Points on a hilly landscape, in no order, each with its height.
From any point a ball takes the steepest step (drop divided by distance) to one of its 2 nearest points. It stops when none of these is lower. Distance is the straight distance between rows; heights are no part of it.
z_577 height 4.58: [184 109 136  99 178 149 131 104 163 135 126 158 160 189 137 171 165  85
  90 122  96 142 136 195 141 121 115  88 123 106 146]
z_361 height 2.30: [135 171 194 124 163 145  93 127 163 130 113  92 133 170 108 123 147 109
 139 134 131 144  94 122 166 118 118 107 116 129 133]
z_186 height 2.90: [ 87 160 173 162 147 130 169 125 150  97 141 138 160 184 154  82  76  74
 148 149 147 214 126 149 140 127 128  85 111 103  96]
z_670 height 5.92: [107 179 143 138 116 123 128 140  76 139 128 129 123 108  96 127 132 173
 133 132 160 162 135 134 130 161 125 161 140 153 172]
z_553 height 5.13: [181  50 103 104 134 123  98 123 103 182 160 100 161 155  81 145 166 147
 114 132 127  45 145 107 177 124 120 168  74 153 117]
z_919 height 4.37: [132 131 142 142 127  98 105 101 163 161  83 145 144 155  59  90  99  97
 144  89 111 110 122  94  79 134 165 139 136  72 120]
z_958 height 4.32: [112 154  96 134 100  83 102 176  90 178 151 128 100  97  89 124  80 191
 170 120 157 110 116 105  96 183 147 184 159 138  91]
z_565 height 4.10: [146 149 172 139 157 162 138  66 145 150 145 124 135 142 114 107  92 125
 143 112 165 192 117 171 111 189 172  34 135 123 154]
z_442 height 8.35: [ 74  81 167 122 102 127 109 164 133 141 126 108 104 128 120 136 154 130
 130 129 124  62 187 161 176 143  86 102  90 142 120]
z_799 height 2.62: [118  80  92 132  76 114 110 103 148 157 154  84 143  97 107 162 165 178
 145 140 124  74 120 109 146 112  94 181 157 167  75]
z_14 height 2.64: [130  83 147 139 172 144 135 115  76 133 148  84 164 156 166  93 142 141
 124 150 146 111 162 149 202 135 136  61  88 179 111]
z_413 height 3.12: [158  73  99 130 185 175 126 132 111 143 164  93 125 110 142 101 147 118
  91 128 157 108 110  70 165 136 139  88  84 218 151]
z_792 height 5.50: [123 157  64 111 114 142  74 138 124 123  93 185  78  65 148 143 113 152
  86 119 106 125 148  92  83 123 122 185 165 108 162]
z_585 height 2.65: [108 158 135 155 145 159 166  90 128 123 144 164 188 177 191 119  62  96
 159 136 146 216 130 156 104 131 140 101 138 139 108]
z_294 height 8.22: [ 76 113 172 127 114 152 108 199 146 166 120 138  80 104  77 101 132 124
 149  97  88  90 171 161 150 150 120 116  96 114 101]
z_895 height 4.49: [107 115  78 128  78  92 158 147  94  87 163 111 124 135  78 150 145 165
 111 165 112  87 123 122 131 120 110 172  71  85  85]
z_461 height 6.80: [184 126 126 132 148  91  90 134 143 142 121  47 142 151 110 101 131 142
 142 132 134  71 106  70 148 123 151 144 136  99 155]
z_29 height 7.58: [ 91 108 137 136 118 128 127 137 144 133 147  99 123  85 167 122 140 143
 163 123 115 105  96  99 156  81 106 140 156 225  45]
z_123 height 7.33: [120 152 120 117 120 153 110 112  62 135 136 153 152 129 139 155 125 159
 153 139 117 140 116  90 142  91 132 205 106 167  38]
z_504 height 2.57: [119 174 153 120 147 140 104 163 175  96 120 149  89 152 108 132 157 100
 120 122  82 131 110 118 144  97 106 136  94  95 122]
z_491 height 1.71: [143  91 113 137 119 146 102 105 114 150 112  69 103  99  94 112 127 146
 169 137 151 109 137  73 160 112 139 148 154 111  82]
z_801 height 7.83: [134 104 164 143  88 116 160 168 175 157 156 149 125 122  96 110 137 118
 139  93  56 114 135 190 111 103 115 164 142 139  88]
z_100 height 5.11: [ 89 117  61 114 127 121 149 116 151  84 123 129 146 133 209 162  73 130
 164 165 181 142  80 101 102 112 120 102 153 165 106]
z_51 height 3.08: [108 180 155 121 133  94 117 104 107 109  73 202 169 169 117 132 171 117
  91 133  97 144 135 146 134  97 140 141 101 116 172]
z_444 height 4.89: [141  94 112 127 124  89 145 158  61 146 133 138 166 120 166 120 145 151
  86 116 141  89 163 153 134 158 125 121 125 155 180]
z_323 height 4.11: [165 101  94 131 107 111 157 147 137  79 149  77 105 136  84 115 156 125
 102 150  97  96 111 100 132 106 124 141  99  65 105]
z_997 height 2.13: [103 112 113 150  94 120 176 130  81  90 106 113 101  92 134 105 111 139
 137 158 173 148 156 120 120 131 133 112 157  52 142]
z_820 height 2.12: [127 117 114 126  98 128 105 102 149 133 129  96 126 137  77 169 148 163
 171 156 141 127 117 104 153 110  88 183 142 111  80]
z_399 height 7.05: [176  82 146 133 148 121  97  78  62 199 102 106 180 148 136 116 139 138
 161 114 150  97 165 128 159 111 162 143 138 134 113]
z_941 height 4.24: [117 124  82  98 143 167  67 136  81 128 101 148 115 120 128 161 125 134
 101 126 156  88 158  48 132 134 116 156  83 133 112]
z_674 height 1.70: [ 88 127 138 146 131 159 172 147 118  86 107 143  98 106 150  95 104 116
 127 149 151 163 157 161 124 151 141  46 136  55 147]
z_455 height 5.59: [162 159 141 147 140 110 154  98 138 102 141 100 121 109 142 130 131 135
 122 124 146 172  87 135 103 136 139  99 183 120 204]
z_599 height 0.84: [138 154 139 147 157 100 124  58 108 112  59 169 161 161 128  87 113  92
 112 115 141 142 125 112  90 135 197  87 135  90 168]
z_509 height 7.18: [157  97 146 150 116  86 158 124 165 120 113 124 168 158 161 104 129  83
 123 115 105 111 128 130 111  80 113 137 147  78 110]
z_592 height 4.34: [162 151  89 118 134 103 104 145  63 121 140 137 139 136 150 125 111 142
 112 119 134 107 106  82  98 135 162 169 102 137  97]
z_770 height 4.52: [120  90 123 135  78 116 142 156 149 156 143  78  91  96  76 131 135 160
 161 132 145  93 150 152 127 176 120 129 165 103 138]
z_631 height 3.99: [149 135 104 114 141 114  59 119  68 152  90 162 158 124 142 155 144 160
  85 105 148  92 155  84 120 123 112 192 117 149 173]
z_466 height 2.83: [116 149 138 130 127 133 112 115 151 105  76 187 121 137  77 121 167 101
  96 114  68 144 135 135 124  90 133 140 117  60 160]
z_776 height 1.97: [168 171 140 106 165 155  91 114 183  94 117  96 103 136 125 167 143 120
 151 141 150 162  72  73 149 106 110 131 160 144 128]
z_387 height 7.27: [ 95 144 226 149 139 112 107  89 140 130  93 111 161 165 168 112 128 126
 167 149 163 144 137 144 179  82  90 134 144 133  99]
z_862 height 7.50: [105 164 171  93 163 172  77 156 182 144 117 142 109 134 143 189 128 117
 151 108 143 136 117 137 139 154 102  96 131 192 118]
z_381 height 2.82: [155  99 127 103 124 167 128 139  62 201 136 177 128 123  71 125 134 124
 126  87  89 120 164 172 131 137 164 159  86 130  78]
z_902 height 5.01: [106 133 170 172  93  89 128 105  93 168 112 110 162 136 107  83 132 154
 169 132 164 124 147 140 134 131 133 150 158  91 131]
z_650 height 4.47: [ 73 142  66  95 125 125  96 171 112  76 119 155 105 123 136 179 124 150
 105 161 167 102 112  77 139 140  92 133  76 132 114]
z_13 height 4.15: [139  74 135 125 107 163 151  79 100 149 115 143 166 164 129 181 137 115
 132 143 116 129 195 181 146  96 113 125  99 101  73]
z_526 height 5.00: [111  75  95 128 110 134 122 167 149 133 117  97  70  57 128 101 130 138
 133 113 128  79 156 104 124 160 115 108 171 119 147]
z_255 height 3.40: [138  58  97 122 125 144 139 122 152 123 142  76 134 114 153 153 158 128
  96 140 141  64 145 137 144 162 114  65 111 152 149]
z_465 height 2.27: [124 174 138 100 153 158  87 141 117 146 132 201 152 140 165 182 153 129
  92 101 136 153 139 137 116 150 116 137 112 211 165]
z_68 height 0.68: [ 74 155 143 115 148  92 109 170 155  53 114 135 106 196 176 138 143 105
 105 157 111 110 145 133 147  89  82  93  70  95 118]
z_357 height 1.94: [151 140 142  92 162 182  58  85 121 174 104 142 146 132 160 196 127 134
 122 103 166 139 159 137 126 160 120 116 125 185 158]
z_819 height 7.81: [106  96 106 144 110 116 137 106 108 145 157  73 139  77 177 146 133 171
 160 126 167 103 106  99 137 122 121 125 172 213 106]
z_597 height 1.23: [ 65 126 151 131 107 137 132 145 149 126  84 162 109 126 109 132 108 113
 148 135 142 127 169 165 116 140 119 103 127  56 127]
z_754 height 8.87: [137 124 133 139 135 118 167 175 130  79 121 129  88 117 137  76 172  92
  80 125  77 125 139 151 142 110 125  88 100  90 172]
z_543 height 1.85: [ 84 153 118 141 127 104 141 165 121 100 104 149 125 108 181 108  76 127
 148 123 150 141 116 106  94 131 137 124 171 119 123]
z_239 height 2.18: [164 108 160 129 169  88 146 138  86 174 131 143 179 176 107  71 134 105
 123 112  94 120 113 159 150 102 172 129 115 137 123]
z_300 height 7.70: [132 109 132 163  71 101 202 105 111 127 181  95 160 155 122 120 122 124
 164 166 154 152 128 143 139 106 109 176 136 125  65]
z_583 height 3.79: [163 117  97 127 101 107 123 120 108 177 169  84 107 120  96 150  99 160
 149 119 165  98 126 125  86 181 160 149 143 150  95]
z_786 height 1.59: [140 162 154 134 166 167 123 115 172 131  88 160 140 154 154  97 110  45
 144 103 103 167 105  99 111  86 152 115 132 110  95]
z_838 height 7.47: [ 98 107 150 126  98 127 153 157 204  90 123 156  98 140 143 130 135  81
 136 147  66 153 141 147 138  47  72 162 125  92 106]
z_290 height 8.36: [120 164 169 141 108 133 134 107 118 143 119 140 135 166  25 145 143 133
 141 144 127 159 140 160 133 129 133 159 101  70 125]
z_340 height 2.08: [ 90 144  90  91 101 171  92 172 156 135 111 195  70  74 114 163  91 146
 161 117 100 151 134 121 118 129 114 173 142 128  90]
z_957 height 7.93: [ 97 132 156 125 114 129  75 140 172 172  85 142 106  90  59  96 151 146
 133 106  75 110 148 121 144 142 130 146 152 122 177]
z_556 height 3.10: [148 149 135 105 125 167  82 158 104 196 147 163 102 105  44 113 127 147
 128  82  87 121 138 112 125 146 154 196  81 145 101]
z_656 height 9.00: [ 76 153 164 135 116 110 134 180 118 111 119 172 107 127 111  98 168 121
  84 123  70 132 153 175 151 111 107 128  90 126 161]
z_536 height 0.93: [ 97 133 136 130 141 120 130 167 122  87 116 122 129 136 194 123 140 114
 110 133 104  98 133 112 146 103 108 101 104 148 111]
z_468 height 1.37: [164 117 132 130 182 110 126  88  64 158  93 139 150 133 112  66 117 106
 114 118 139 128 134 135 130 136 203  83 128 106 181]
z_676 height 6.95: [138 115 173 177 120  78 181 109 162 107 145 104 176 135 192  85 112 101
 144 121 139 153 112 138 114 105 112 122 180 121 140]
z_202 height 7.36: [ 99  80 120 148  97  96 175 143 172  78 130 120 128 148 167 109 119  80
 135 159  95 115 136 115 134  52  92 140 115  82  65]
z_748 height 3.97: [150 146 154 115 134 103 117 104 171 153 123 141 148 126  93 141 163 136
 105 101 118 130 107 171 111 159 131 124 158 165 231]
z_496 height 3.06: [107 162 152 127 134  78 123 131 211 109 102 129 142 161 138 137 113 111
 121 118 148 112  92 147  76 165 126  94 166  95 189]
z_211 height 3.71: [142 119 117 118 115 127 103 110 101 130  99 143 140 101 171 148 138 152
 124 113 110 118 141 106 122  95 115 185 169 143 122]
z_195 height 5.25: [ 96  97  99 116  97 110 156 180 185  99 165 147 101 151  91 156  75 120
 159 142 124 100 114 129 104 137 101 146  94  73  58]
z_947 height 6.70: [ 86 197 158 147 128  89 160 188 149  88 134 128  97 110 115  90 109 146
 144 141 153 172  79 142 123 160 128 106 161 150 166]
z_325 height 4.48: [179 113 114 103 135 128 109 158 139 173 152 167 122 118  80 123 153 138
  71  97 114 120 118 147 113 160 129 170 123 172 207]
z_274 height 1.64: [170 176 134  95 170 162  69  94 124 139 118 103 141 139 139 168 139 126
 120 126 163 150 109  79 136 128 122 140 131 175 149]
z_679 height 8.06: [173 103 110 138  99 170 195  82 129 124 149 109 122 110  93 137 109 109
 150 156 145 197 137 132 110 121 139 147 148  75 101]
z_120 height 5.80: [126  89  54 104 120 162 121 135 150 135 142 124  83  81 123 129  97 106
 134 115 115  90  99  80  97 124 165 137 122 140  35]
z_380 height 3.74: [135 111 130 121 122 120 159 147 171  80 155  51  91 148 104 127 177 116
 105 167 124 109 111 139 163 129 104  93  89 120 132]
z_595 height 4.82: [ 65 102  70 108 107  95 148 162 158  99 165 118 132 160 121 177 103 137
 121 165 143  63 101 141 105 144 103 105  64 105  56]
z_295 height 7.59: [136  87 161 125 113 130 167 155 169 116 156 130  98 145 121 115 167  86
 112 117  52 132 138 186 152  60 101 130  87 134  76]
z_811 height 4.00: [156 175 137 133 150  97 120 151  85 139 150 135 166 201 102 127 102 131
 129 119 125 120  99 119  98 146 162 152  76 110  84]
z_712 height 7.41: [109 100 186 152 115 131 125 108 136 152 130  90 144 125 144 121 137 133
 192 138 147 119 139 134 175  90  97 140 157 175  55]
z_925 height 3.39: [157 115  83 117 166 151 137 161 131  95 175 112 118 150 139 114 159 102
  70 136 120 105  83  85 149 140 137  93  57 178 105]
z_269 height 6.96: [ 84 200 145 138 150 107 144 196  86  81 137 125 101 152 111 105 112 155
 131 162 172 164 103 125 142 169 127 100 106 131 131]
z_954 height 5.39: [ 71 102 100 133 113 127 159 118 148  97 122 136 113  76 200 164  65 146
 181 147 181 167 117 136 116 136 104  90 192 152 143]
z_419 height 6.78: [117 143 134 153 147  99 114 182 119 113 121  87 109  91 130  54 156 158
 109 139 118  99 125  79 179 114 121 144 143 141 217]
z_875 height 1.19: [131 101 100 112 150 138 105 102 105  99 120  97 151 137 168 142 171 128
  89 144 137  95 123  85 171  95 108 120  95 169 117]
z_177 height 3.94: [171 115 121 138 122 107 124 144 166 160 130 134 125 135  39  83 136 120
 123  86  55 104 112 123  94 120 146 158 113  62 113]
z_648 height 4.36: [164  99 110  83 143 179 107  90 140 128 125 144 154 191 130 212 159 113
 100 142 107 118 163 162 148 125 104 106  79 113 110]
z_908 height 8.65: [172 145 103 146 130 133 153 109  61  89 119 108 107  85 109  85 160 145
 105 142 124 178 125  96 143 105 149 151 146  83 173]
z_964 height 1.76: [114 141  89  94 114 202 132 149 165 112 133 162  60  82 119 176 128 115
 132 135 108 171 129 141 118 136 121 123 132 137 134]
z_920 height 5.06: [131 124 127 159  74  75 153 171 118 135 164  86 120 126  55 106 149 183
 125 151 114 109 137 153 127 152 109 171 139  74 154]
z_229 height 8.21: [134 127 174 139 113 169 165  92 158 146 129 128 134 148  73 126 118  87
 148 146 139 187 148 173 139 130 131 123 118  75 102]
z_371 height 8.17: [131 117 146 122  91 127 117 148 176 177 163 136 136 116 120 163 122 146
 170  94  98 109 106 153 102 137 113 183 164 176  74]
z_21 height 6.17: [ 99 148 151 112 139 199 135  83 129  95 124 154 116 113 156 167 143 132
 121 152 155 193 158 179 146 144 103  65 125 110 186]
z_943 height 5.67: [165 148  66 106 121 121 111 174 146 115 173 114  82 122 115 145 125 133
  76 125 157 108 105  95  91 199 129 139 109 149 179]
z_86 height 7.15: [125 139 226 160 157 115 138  62 146 128 112 114 180 138 162  70 122  97
 163 127 151 173 108 129 154  87 128 105 157 133 136]
z_254 height 6.65: [148  80 126 161 111  93 193 129 148 106 169  82 150 121 187 100 129 120
 139 126 117 107  92 128 121  98 120 116 158 168  94]
z_607 height 3.65: [107 166 171 136 146 127 129 123 185 125 105 125 130 151 115 100  86  99
 154 133 170 163  98 136 113 170 147  67 152  98 141]
z_25 height 3.59: [141 118 117 157 106 130 118 142 124 169 113 136 102 105  44  61 111 131
 151 107  83 137 138  79 107 110 145 181 132  54  75]
z_950 height 1.82: [138 159 126 128 177 195 131 124 166 130 125 138 119 158 156 123  75  73
 162 116 143 189 116 115 104 135 162  78 123 124  75]
z_608 height 2.10: [120 143 107 122 139 185 155 135 164  93 158 140  67  76 165 161 103 112
 157 127 133 202  93 127 116 121 121  88 164 168 145]
z_279 height 7.77: [ 91 153 165 104 137 149  61 116 179 140  61 143 107 109  80 150 140 128
 137 111 147 119 135 129 137 161 114 122 156  92 174]
z_789 height 8.07: [122 128 186 129 139 143 105 141 169 175 102 106 107 125  48  80 134 106
 156 112 101 102 138 139 157 136 158 111 112  99 136]
z_922 height 2.54: [135 108  86 124 114 146 142  87 128  94 107  92 107 127 138 169 100 126
 140 163 191 131 143 112 110 150 126  94 142  57 127]
z_161 height 4.88: [ 94 146  63 105 120 126 152 118 119  79 154 134 121  84 174 163 120 158
 128 162 144 153  66  81 121 102 115 159 153 185 118]
z_915 height 6.71: [151  55 107 122 131 144 111 106  90 171 105 148 109  51 165 123 157 141
 102  84 125  95 180 127 144 124 121 139 169 162 188]
z_85 height 4.41: [125  99  98 126 123 113 126 126 113 123 103 125 131  96 211 141 120 139
  98 108 144  84 161 121 100 151 123  93 162 131 165]
z_929 height 6.31: [189  74 110 138 135 135 171  90 126 134 151  76 147 135 138 117 115 106
 146 120 133 118 105 105 117 110 152 117 142 143  82]
z_498 height 6.98: [199 120 119  86 164 174  85 119 157 137 126 164 123 128 146 158 157  84
 101  86  76 113 107 106 133  86 130 155 110 163  96]
z_506 height 5.31: [137 134  87 132 111 125  93 112 126 152  95 121  75  66 122 126 101 144
 128 113 140 118 158 102  92 147 136 152 188 101 153]
z_145 height 3.04: [119 156 119 132 119 147 135 107 142  74  81 164 128 133 153 142 152 110
 109 155 108 163 138 134 122  87 114 137 140  56 171]
z_411 height 8.48: [ 71  82 130 108 101 134 116 141 167 117 111 130 112 152 127 195 140 128
 135 138 110  63 181 159 150 112  65 115  86 101  85]
z_306 height 6.83: [194 133 113 105 134 153  86 102 159 135 125 133 128 142  89 165 153 130
 117 110  74 116 111 103 120  95 117 195 117 102 107]
z_84 height 2.89: [149 102 158 118 141 129 115 137 154 146 124 105 143 144 143 130 151 120
 105 122 133  89 152 172 145 159 114  77 115 126 186]
z_95 height 6.42: [ 67 150 184 152 122  84 164 166 155  69 131 115 105 125 166  96 132 131
 124 155 132 154 129 175 145 120  92  86 149 132 158]
z_158 height 6.53: [137  96 119 125 123 163 129 139 131 114 135 136  94  66 146 131 170 132
  90 116 120 135 146 132 148 136 106 127 143 172 196]
z_460 height 8.75: [160  98 115 155 138 116 181 140  69  72 132  99 121  95 161  78 162 131
  90 141 121 139 134 117 156 113 136  91 124 105 181]
z_386 height 5.21: [161  85 114 121 111  97 163 155  74 146 136 160 144 107 118 121 171 151
  90 115  82 108 149 169 147 113 117 169 133 135 149]
z_72 height 5.88: [132 149 189 152 147 103 150  70 148  90 118 113 150 129 150  71 140 129
 122 145 151 158  90 145 138 132 140  60 154  98 222]
z_193 height 6.49: [169 176 140 139 139 108  82 131 122 165 142  97 136 135  57  95 128 168
 155 125  99 137  82  79 142 116 148 204 135 131 116]
z_539 height 6.12: [146 137  88 119 107  74  95 173 134 133 147 113 112 107 134 125 115 166
 100 105 125  69 107  88  88 172 127 171 152 139 165]
z_250 height 6.90: [ 61 166 167 156 128  88  97 191 100 142  97 132 115  97  81  43 139 157
 128 127 100 106 143  99 167 138 143 144 123 136 190]
z_749 height 3.96: [105  69  70 129 125 142 161  96 126 105 151 110 145  93 208 154 113 140
 102 124 147 103 144 142 115 143 126  51 139 168 131]
z_525 height 3.46: [109 146  93 140  88  90 151 131  67  99 126 159 157 115 181 139 127 172
 124 155 113 129 126 112 111  94 119 205 141 120 117]
z_843 height 9.12: [ 98 130 131 130 115 100 113 187  88 121 124 193 123 121 105 112 147 143
  93  89  67  85 164 145 120 113 106 170  71  84 123]
z_35 height 2.40: [133 135 142 106 140 102  79 148 194 128  95 128 140 146 171 160 147 108
 101  98 120  67 123 142 103 158 101 101 143 115 193]
z_171 height 6.35: [ 98 151 138 120 142 168 129 150 144  87 134 148 102 106 169 166 165 131
  89 136 149 164 140 144 148 158  77  94 124 168 209]
z_178 height 3.95: [ 98 133 151 135 111 162 145 128  83 137 135 145 134 159 125 149 121 134
 145 140 124 151 179 172 139 128 126 125  90 129  65]
z_644 height 3.25: [121 146  81 131  98 124 168 124  97  65 118 156 121  90 185 150 137 147
 107 153 110 157 127 124 106  92 107 151 161 110 172]
z_260 height 5.93: [173 129 157 162 118  96 167  79 148 163 161  78 147 123  89  93 105 130
 157 121 163 170  94 150 100 153 156 125 179 119 169]
z_992 height 4.68: [ 95 157  86 110 123 166 122 152  90  78 131 161  96  92 142 155 145 145
 112 161 127 150 115  81 147 115 103 172 108 153 118]
z_156 height 2.28: [136 120 145 160 146 131 180 113  44 130 172 105 173 168 153  96 120 164
 130 143 144 160 146 182 153 146 145  86 112 180 110]
z_886 height 7.12: [187 123 109 100 171 166 122 108 160 128 127 143 130 125 188 159 130  96
 109  96 103 137 111 124 109 115 138  96 141 163 135]
z_291 height 4.59: [184 141 104 126 167 134 130  98 121 150 147 107 121 144 131 133  93 117
 107 105 162 155 126 155  80 196 175  53 139 116 170]
z_700 height 5.54: [ 85  90  90 120 107 122 140 184 163 100 146 138  85 104 121 127 110 112
 135 126  82  75 109  99 124 105 116 136  94 109  40]
z_224 height 2.98: [121 166 160 135 127 137 142  81 142 138 114 175 188 158 145 145 110 104
 141 121 122 179 120 161  97 106 142 147 153 145 127]
z_756 height 3.49: [150 128 159 145 156 107 112  73 126 141 117  77 149 130 173 107  95 143
 160 127 197 118 119 106 121 147 152  87 164 107 149]
z_976 height 2.87: [161  86 138 131 174 127 121 126 110 134 156  46 153 142 142  95 147 133
 120 164 161  72 130  99 200 137 136  85  87 164 166]
z_179 height 7.90: [136 104  99 138  89 123 170 113 144 127 165 110 129 113 104 123  77 104
 180 148 154 179 109  86 125 116 125 187 169 110  53]
z_788 height 1.30: [130 142 142 145 152 151 142  54 162 114  80 179 126 114 141  82  94  54
 130 106 130 189 119 109  83 116 186  80 148 102 147]
z_74 height 3.78: [162 124  85 112 156 121 126 157 139 110 155 102 139 179 167 131 104 113
 106 118 121  76  96 101 104 155 158  83  94 142  76]
z_77 height 6.51: [154 110 127 134 115  63  96 157 145 159 153  77 149 144 129 125 134 167
 138 115 124  36 117 104 132 151 127 159 130 145 146]
z_73 height 2.23: [ 50 200 146 121 145 104 101 185 140 107  90 198 135 138 177 126  97 114
 130 111 119 130 108 126  99 132 137 120 131 148 131]
z_187 height 2.11: [117 143  92 108 161 190 129 116 116 139 141 127 107 137 156 148  58 121
 164 125 158 169 118 108 109 161 166  82 122 183  53]
z_102 height 4.87: [196 106 133 109 142 110 104 157 139 179 173 119 144 144  60 122 160 140
 114 117  86  89 114 135 157 133 132 183  94 146 155]
z_232 height 6.16: [ 86 163 197 147 136  87 135 115 131 112 103 140 154 147 134  79 151 128
 117 135 123 135 130 172 143 135 134  86 129 143 192]
z_313 height 3.18: [175 100  63 110  91 124 112  95 131 153 177  83 123  91  79 162 149 179
 109 139 140  94 110  98 110 147 132 188 136 161 113]
z_116 height 1.81: [174 124 164 157 157  87 149 109  84 156 112 104 171 152  75  53 133 118
 144 139 124 132 113 125 159 103 202 136 134 101 164]
z_111 height 3.67: [130 169 145 125 148 132 119 143  50 142 136 152 163 174 114 132 135 138
  99 133 135 138 145 150 141 151 137 127  76 139 123]
z_18 height 2.52: [180  95 146  93 174 131 127 138  68 204 155 176 155 140  87 109 150 110
 109 101  80 136 111 162 158 125 160 163 115 176 114]
z_272 height 6.24: [177 144 133 141 127 120 122 103 131 192 146 101 124 107  63  88 110 138
 155  99 122 158 106 124  99 136 183 171 168 146 140]
z_136 height 5.94: [ 90 142 140 128 108 163 133 123 109 110 118 118  89  95 109 167 131 161
 146 159 181 157 155 155 154 176  97 106 137 121 158]
z_277 height 4.31: [ 93 135  83 115 136  95 131 184 140 100 175  95 128 158 134 140  97 140
 108 149 162  76  85 111 116 185 128  82  80 158  79]
z_626 height 3.00: [116 111 142 126 128  99 130  97 152  99 100  91 126 127 167 129  88 139
 142 151 207 107 135 123 115 168 113  66 170  51 163]
z_15 height 6.60: [204 127 116 120 138 118 108  90 137 144 116  96 152 160 123 150 128 117
 126 119 138 111 114 102 103 109 140 153 146 103 118]
z_406 height 5.12: [206 130  87 122 127 111 140 118 111 137 170 102 122 128 106 162 129 139
  92 121 157 135 118 152  84 185 147 120 136 128 201]
z_959 height 5.66: [ 71 117 136 126  92 145 173 117 146 102 126 141 119 107 154 175 102 144
 176 174 169 175 150 174 139 128  87 121 158 130 130]
z_907 height 9.31: [ 85 146 108 134  79 100 155 174  92 115 138 180 119 135  95 134 108 151
 125 127  98 113 149 155  83 135 122 166  87  39 117]
z_880 height 5.32: [120 162 142 160 125  94 116  81  62 172  95 131 163 123 119  91  92 147
 161 110 177 150 135 104  98 127 177 163 172 118 127]
z_45 height 1.44: [121 122  74 133 140 185 151  89  78 107 177 130 129  93 156 172 138 149
 103 144 152 186 122 122 143 130 125  93 100 209 132]
z_331 height 2.15: [156 181 133 116 176 183 123 125 165 131 158 133  80 116 133 150 112  98
 140 110 141 202  96 121 111 153 154  77 135 178 137]
z_61 height 7.63: [ 74 161 176 103 154 162  61 166 173 135  90 159 107 142 125 148 151 104
 113 111 125 108 153 139 154 161  95  88  98 136 163]
z_168 height 2.19: [ 78 138 154 164 129 136 181 129 114 115 123 155 128  97 175  86  79 107
 146 115 135 187 139 165 100 144 150  70 160 124 139]
z_567 height 1.42: [118  93 101 136 131 126  94 108  95 135 113  73 145 110 142 115 164 147
 141 140 135  61 127  54 181  81 124 146 123 157  80]
z_574 height 6.64: [ 80 136 156 146 110  79 132 169 127  88 127  91 105  92 150 103 172 174
 125 151 129 114 139 133 169 121  75 131 158 157 181]
z_141 height 3.42: [103 142 154 125 125 111 161 172 170  65 174  95  89 184 107 129 139 102
 128 175 110 151 113 143 152  91  99 116  63 116  78]
z_523 height 4.86: [133 123 151 108 125 141 127 134 205 141 122 167 146 191 132 192 134  82
 119 112  88 107 155 208 101 123 102  99 106  93 131]
z_347 height 8.42: [121 148 138 104 117 140  59 127 155 186 113 151 131 114 147 185 106 148
 167  86 138 103 127 119 110 141 113 173 166 183  87]
z_318 height 7.31: [143 149 121  95 148 166 111 134 208 103 136 143 121 163 176 195 144  98
 117 134 113 137 113 141 121 138 103  92 121 152 143]
z_427 height 3.34: [167 137 107 119 144 161  65 126 120 181 107 145  81  88  62  85 125 131
 122  90  78 137 132  85 116 114 166 173 135 106 108]
z_81 height 4.70: [124 125 163 160 123  96 119 114  84 180  99 124 163 168  78  79 103 114
 169 110 137  93 148 113 125 125 164 146 105  58  96]
z_392 height 1.73: [118 134  36  98 150 175 117 113 102  95 153 147 114 105 184 164 123 118
  76 148 163 140 110  67 110 137 139 110  92 185 120]
z_324 height 3.38: [102 168 146 120 132 141 100  90  77 135  85 171 165 162 126 163 142 140
 115 139 154 138 169 164 133 139 128 121 107  98 164]
z_744 height 0.90: [ 54 145 150 120 137 109 111 167 184  75  70 166 104 169 147 142 109 103
 139 155 131 127 144 145 136 100  86  97 101  41 141]
z_994 height 4.90: [146  71  84 125  94 123 168 118  85 116 155 110 142 114 120 142 173 153
 101 146 114  96 142 144 155 107 119 150 103 140 102]
z_586 height 8.53: [134 165 119 148  87 116 147 115  88 100 111 123 123 130  58 119 144 155
 120 158 121 176 136 122 122 112 122 178 139  46 151]
z_363 height 2.53: [ 90 184 171 121 147 132 102 159 132 156 112 192 155 131 161 127 130 120
 127  81  94 123 121 152 118 123 137 132 130 200 129]
z_297 height 4.62: [177 127 100 131 119  96 128 159  54 157 151 139 131 107  97  75 119 158
 117  99  94 109 114 109 104 136 173 190 119 135 115]
z_616 height 3.45: [123 156 154 123 109 115 123  78 180 149  98 195 150 127  97 157 127 115
 128  95  92 154 110 168  75 144 150 142 172 171 174]
z_598 height 6.05: [167  68  77 114 124 173 140  85 143 160 131 109 121 114 159 148  85  88
 151 109 128 113 136 103  91 117 166 106 139 146  45]
z_502 height 3.16: [116 154 154 136 129 164 183 157 171 100 172 122 102 172 123 123 104  88
 147 163 114 202 110 163 131 121 121  97  98 138  73]
z_458 height 1.83: [121 133 106 155 111 124 200 107  63  90 185 100 146 123 155 140 135 163
 118 163 147 172 120 153 139 133 125 109 121 177 120]
z_810 height 6.89: [158  68 138 143 141 117 101  84  89 181  81 126 147  86 170  93 140 135
 140  98 129  81 172 124 140  96 148 130 174 114 148]
z_203 height 7.51: [108  94 143 156  76 109 215 126 149 106 164 127 150 154 158 109 101  86
 139 161 118 172 162 175 129  89 105 151 124  99  88]
z_414 height 5.63: [127 177 136 140 115  91 126  87  54 160 114 167 166 114 110 119 130 166
 123 107 138 156 121 138 100 133 164 173 165 165 178]
z_755 height 7.19: [170 108 114 113 138 157 115  65  56 164 121 112 167 140 139 167 128 142
 148 126 145 127 148 116 138 104 142 161 126 167  72]

Where does a ball stop that starts at each point below?
z_269: z_599
z_387: z_45
z_509: z_45

Call two points neighbours if one is among the 2 nearest of the other. Go from one point of each pair to the other, from neighbour to neighbour, staying as low as possible. Name the highest point that can't be avoided.
z_964, z_770: z_792
z_543, z_674: z_168
z_543, z_274: z_363
z_585, z_35: z_386
z_964, z_599: z_331
